The views of a scene show one set of named points, each view turned or mirrored, and shifted as a whole, with a little noise and some points left out.
In the rows, 128 means zero.

Scene 1
View 1
<48>: [103 132  80 148 138 149  84 177 172 159 124 123 181 111 137  83 152 110
 129 101  99 108 112]
<233>: [133 124  96 143 148 132 103 153 167  95 122 104 170 134 120  91 144 139
 133 100 113  81 130]
<181>: [137 109  96 141 144 125 106 141 156  94 120 112 155 145 104  93 139 152
 140 112 113  81 124]
<183>: [141 115  96 111 137 146  94 143 160 135 120 137 158 132 113  88 141 151
 131  98 104 106 128]
<249>: [131  94  84 154 134 108 103 127 131  90 118 118 139 159  85  99 129 168
 147 137 112  70 109]
<211>: [138 116  93  86 127 163  80 145 164 189 115 162 157 116 113  85 141 152
 123  91  98 132 127]
<212>: [127  98  82 120 124 137  85 131 140 154 117 151 143 137  92  94 133 163
 137 122 103 109 108]
<22>: [108  93  72 130 116 136  76 139 132 172 118 158 140 131  93  92 134 152
 141 138  97 113  92]
<205>: [114  94  74 125 120 136  81 137 131 167 117 158 136 136  90  94 130 158
 139 136 102 109  95]
<79>: [143 110  96 145 145 119 111 136 153  71 120 103 153 147 101  96 134 158
 142 112 116  69 131]
<17>: [100 117  77 176 136 120  93 164 161 110 128 103 170 131 118  91 145 120
 144 125 110  77 104]
<108>: [108 119  81 164 141 129  93 165 160 112 124 109 171 131 118  88 143 123
 140 115 107  82 110]
<193>: [144 101  95 141 138 112 110 120 139  78 117 116 137 159  84  99 131 175
 144 129 116  69 119]
<146>: [118 118  90 166 148 120 106 155 159  82 123  94 169 141 115  91 140 135
 141 118 116  68 119]
<223>: [138 130  97  99 142 167  84 159 182 165 119 140 174 110 128  82 151 135
 119  76  99 123 136]
<144>: [134 104  93 182 152  89 124 133 140  23 122  74 155 169  92 104 133 159
 151 133 126  38 120]
<45>: [171  92 106  91 135 128 110 100 134 100 111 145 124 161  76 100 121 202
 138 106 115  93 138]
<55>: [157 113 105 123 146 126 115 127 157  80 113 112 152 149 103  92 134 168
 135  97 114  80 142]
<41>: [116 107  76 123 121 147  77 147 148 183 118 157 152 126 103  89 140 141
 135 119  98 122 101]
View 2
<233>: [144 131 162  64 156 123 127 147 165 143 133 162 116 123 167  95 166 132
  94 172 125  99 187]
<45>: [168 197 149 102 139 101 133 153 169 119 149 151 132 107 170  50 182  98
 112 100 113  75 137]
<144>: [149 130 130  48 147 118 152 155 120 178 136 183 116 135 165  75 188  78
 167 149 175  97 202]
<223>: [149 143 185  89 164 120 108 134 204 110 135 135 119 111 167 101 150 171
  35 181  78  98 163]
<22>: [166 169 145  92 126  74 146 133 159 127 153  92  95 105 142  92 162 162
  93 184  96  82 122]
<79>: [154 144 149  68 150 116 135 147 154 150 138 164 121 126 167  81 176 105
 120 151 138  95 184]
<212>: [162 169 151  97 134  88 141 140 166 121 150 113 104 108 155  82 165 145
  91 164  99  81 132]
<249>: [161 157 137  73 132  94 153 149 136 155 148 142 106 118 158  76 182 105
 141 156 136  85 160]
<48>: [145 118 168  69 156 108 127 129 179 132 136 124  96 118 157 121 150 179
  65 224  99 106 171]
<108>: [146 126 158  67 156 115 131 138 168 139 137 143 105 122 158 110 163 150
  85 199 116  99 179]
<41>: [159 161 156  93 133  86 135 133 171 121 151  99  97 107 151 101 156 170
  72 188  90  87 129]
<55>: [156 155 160  80 155 120 127 151 169 135 136 169 130 121 175  73 175 103
 102 132 126  93 177]
<181>: [151 145 155  72 149 113 136 147 156 147 139 156 118 124 163  85 175 119
 110 157 127  95 174]
<183>: [157 157 167  88 149 108 125 141 181 120 140 136 117 111 165  90 160 144
  75 163  97  91 157]
<211>: [154 166 178 103 152  97 117 134 199 101 146 113 116 100 160  97 151 174
  43 170  69  88 135]
<17>: [147 116 147  52 149 105 145 139 146 159 138 137  94 126 151 112 165 144
 112 209 132 102 186]
<193>: [159 159 137  79 134  97 149 145 140 150 148 142 110 119 159  78 180 110
 135 152 138  86 159]
<205>: [165 172 145  95 130  79 144 135 159 127 154  95  97 104 141  90 165 156
  93 178  99  80 125]
View 3
<249>: [172 108 104 176  95 133 190 137 199 105 157 130 104 180 202 140  95 119
 127 123 138 122 112]
<183>: [191 141 135 157 113 133 148 151 168  78 157 135 129 138 172 127 108  85
  96 154 121 134 118]
<233>: [179 130 131 158 104 113 169 142 163  96 156 137 119 134 207 113  95 107
 108 150 160 133  94]
<193>: [174 113 102 175  97 135 194 137 202 103 158 134 111 177 198 142  95 117
 129 125 137 121 110]
<22>: [199 113 117 188 120 144 160 149 173  78 133 146 106 172 156 142  94 107
  91 149  82 136 161]
<146>: [175 114 119 166 100 104 180 135 161 107 150 134 104 147 215 109  88 124
 117 142 168 134  96]
<108>: [187 110 128 172 114 107 168 140 148  99 139 140 104 143 203 107  85 123
 100 155 148 140 117]
<79>: [169 126 116 159  96 121 183 136 191 105 164 128 119 152 212 126  99 109
 127 131 161 125  85]
<17>: [182 101 122 178 108 103 176 136 147 104 134 142  92 150 212 103  76 134
  98 152 154 139 118]
<181>: [176 128 120 158 100 125 175 139 182  97 158 130 119 148 203 127  99 108
 119 140 149 129  95]
<55>: [177 144 123 150  98 132 172 140 195  95 168 126 132 146 200 132 109  90
 125 134 155 121  82]
<223>: [198 158 153 154 130 125 129 154 137  64 146 140 135 108 162 111 111  70
  78 175 116 141 121]
<144>: [157 103  97 162  79 111 212 127 205 127 169 125 101 171 244 126  86 139
 148 112 193 119  69]
<45>: [175 148 112 155  97 161 172 148 235  84 181 124 142 172 174 167 118  72
 135 120 118 112  98]
View 4
<205>: [102 127 167 188 152 109 123 132 145 140 147 167 131 112 131 146 131 114
 154 129 137 141 155]
<249>: [111 113 168 163 139 107 147 128 106 138 124 136 135 101 122 165 110  87
 188 193 160 176 164]
<17>: [123 129 143 157 119 101 154 139 104 117 104 126 118 108 136 177  99  95
 128 178 145 122 147]
<79>: [120 121 160 144 134  96 146 144  77 130 111 113 112 116 128 149  99 100
 180 198 159 179 157]
<146>: [126 123 146 146 117  97 156 145  82 123 100 115 107 114 135 166  95  93
 152 196 155 151 150]
<22>: [104 126 165 191 150 106 122 137 148 140 145 169 131 110 128 145 135 112
 146 129 134 136 155]
<211>: [109 142 164 175 157  92 102 158 120 140 144 164  95 144 134  99 142 146
 126 100 128 147 142]
<144>: [123 102 156 139 123 107 172 121  77 131  98 106 139  89 124 194  85  61
 210 249 174 181 166]
<193>: [111 116 169 160 141 105 143 130 107 138 123 134 133 104 123 158 109  92
 191 190 158 175 163]
<48>: [126 145 132 163 121  94 134 156 105 118 115 136  94 127 145 145 112 123
  90 134 131 106 137]
<108>: [124 130 143 153 119  98 149 148 101 118 108 126 107 117 136 163 102 101
 128 176 145 130 146]
<233>: [126 131 148 141 125  91 141 155  78 126 107 119  98 124 133 143 101 108
 146 181 151 159 147]
<55>: [119 124 164 142 142  94 132 150  73 136 118 121 103 128 126 127 108 111
 182 186 161 199 150]
<41>: [106 133 161 186 146 102 119 144 140 138 142 166 116 123 128 132 135 124
 131 117 132 133 150]
<183>: [113 135 158 160 142  96 122 152 100 135 127 142 100 135 131 119 125 126
 143 139 144 161 146]
<45>: [102 118 191 160 167  98 114 141  95 156 143 143 121 124 115 112 128 119
 217 166 160 220 161]
<212>: [103 125 171 179 152 101 121 138 128 143 144 159 121 116 125 132 132 118
 157 138 142 160 153]

Which points are out of place in each view (at most two, in the order of its rows)? Write none if all are in place.
view 1 -> <193>
view 2 -> <108>
view 3 -> none
view 4 -> <144>

Scene 2
View 1
<191>: [135 109 135 153 102 157 112  60 116 116  41  82  93  81 164 187 130 141
 133 153 129 175 149]
<128>: [142  96 151 118  94 138 115  94 127 178  52 108 105  74 158 121 128 162
 139 138 155 160 149]
<184>: [135  98 158 118 109 136  99  89 126 145  66 100 110  75 151 121 114 152
 135 126 165 152 149]
<145>: [135 116 121 169  90 169 113  53 107 112  23  72  80  85 165 210 138 138
 132 165 111 184 147]
<47>: [138 125 175 122 138  70 111  66 149  48 110  83 137 119 149 140  79 141
 124  84 136 150 171]
<142>: [145 141 135 131 125  32 163  44 152  47 101  72 137 145 171 160  97 147
 142  91  75 171 199]
<97>: [137 108 137 144 101 147 109  75 116 126  47  90 101  81 160 163 124 146
 132 141 134 165 150]
<140>: [138  73 176 104 106 165  81 114 123 192  59 124 108  44 143  98 117 162
 128 135 206 143 133]
<119>: [131  97 121 153  84 193 105  78  96 172  15  93  78  54 165 180 146 150
 132 174 147 176 129]
<7>: [134  92 205  99 154 131  52 104 136 100 110 106 123  70 127 109  76 140
 115  90 210 129 139]
<206>: [138 101 184  98 133  90  97  97 144 118 110 104 136  91 145  92  86 155
 134  86 174 140 163]
<173>: [140 103 189  93 140  72 106  95 150 107 111 109 142  99 146  86  86 156
 132  82 169 143 166]
View 2
<119>: [171 136  92  99 193 121 115 155 211 133  97  76 117 164 146 120 101  40
 170 179  87 111 112]
<97>: [151 128 111 113 153 152 133 141 180 132 110  97 118 128 137 126 109  70
 145 160 117 131 126]
<191>: [153 125  92 119 157 168 152 129 176 139 115  99 136 133 144  94 115  69
 129 160 137 145 142]
<142>: [112 130  95 140 103 216 192 104 127 144 127 158 147  93 127  81 134 118
  73 121 205 187 191]
<47>: [126 116 147 151  85 195 162 129 133 133 117 139 121  59 141 157 121 111
 108 132 164 177 145]
<128>: [151 143 129 109 148 131  95 168 168 120 104 119 102 122 119 163 112  76
 156 158  92 112 126]
<7>: [147 102 188 148  72 159 139 157 165 125 100  96 100  37 158 222  95  89
 162 155 104 152  88]
<206>: [132 129 176 141  85 162 120 165 146 116 109 137 100  59 126 206 116 115
 136 134 120 149 119]
<173>: [125 130 175 147  75 169 125 158 134 117 110 150 100  49 122 207 119 117
 129 134 129 157 127]
<140>: [159 133 166 114 135 113  85 184 186 114  94  96  87  98 131 210  99  70
 181 167  67 110  86]
View 3
<7>: [113 147  92 162  58 170 119 133 141 208 117  73 115  65 130 127 133 109
 138 105 228 118  45]
<145>: [ 35 127 239 120 100 240 101 114 166 113  79 102 148 106  50 111  88 115
 167 174 136  95 142]
<97>: [ 68 146 194 131  84 228 105 141 160 126  99 101 134 111  70 118 103 113
 149 163 171  97 138]
<128>: [ 85 171 172 132  49 211  99 174 163 119 121  97 120 123  92 123  97 102
 149 153 203 106 143]
<184>: [ 96 157 155 137  66 207 108 158 157 140 115  92 121 110  93 119 106 109
 139 142 200 100 117]
<140>: [ 93 181 144 149  10 187  92 178 157 145 127  78 123  91 117 109  97  98
 172 124 230 129 104]
<191>: [ 60 124 211 125 111 238 112 122 165 122  86 109 137 118  54 124 103 121
 138 170 154  80 146]
<142>: [121 116 143 116 186 254 145 133 165 134  96 128 113 153  52 177 146 126
  46 194 156  32 154]
<47>: [122 121 118 132 148 223 140 124 147 170 104 110 116 116  80 163 145 121
  75 161 183  62 106]
<206>: [131 152  96 141  91 199 124 162 151 165 129  99 112 111 110 154 131 109
  99 142 223  85 102]
View 4
<206>: [132 117 130 116 132 125 129 180  67 158 150  85 123 116 134 114 109  78
 116  83 120 125 120]
<140>: [ 99 134 150 142  80 117  88 185  73 173 100 101 105  77 116 159 127  49
 157  90 139 113  77]
<119>: [126  99 194 159  29  80 107 186 117 175  85 189 116 153 101 108 207  99
 111 159 132 103  56]
<173>: [137 115 125 105 146 129 141 175  68 154 169  74 121 114 140 117 107  81
 113  73 115 124 132]
<97>: [138  96 174 131  70  93 129 182 104 166 120 152 120 158 113  92 180 110
  94 137 120 110  87]
<142>: [194  70 133  93 151 116 190 173 105 153 197 129 135 204 156  51 144 133
  35  82  87 119 165]
<145>: [146  78 194 146  52  81 131 184 117 165 112 182 129 190 101  68 209 143
  79 171 118 105  72]
<184>: [126 111 158 132  83 106 121 181  90 169 122 126 113 125 121 115 153  85
 118 107 126 115  90]
<128>: [129 116 165 134  67  93 121 187 108 173 111 153 105 130 126 129 160  75
 114  98 120 108  88]
<191>: [161  78 173 131  79  97 146 179 110 159 134 164 132 184 115  69 188 136
  73 143 111 110  98]

Which points are out of place in each view (at most two, in the order of its rows)? Write none if all are in place.
view 1 -> <191>
view 2 -> <142>
view 3 -> <7>
view 4 -> <140>
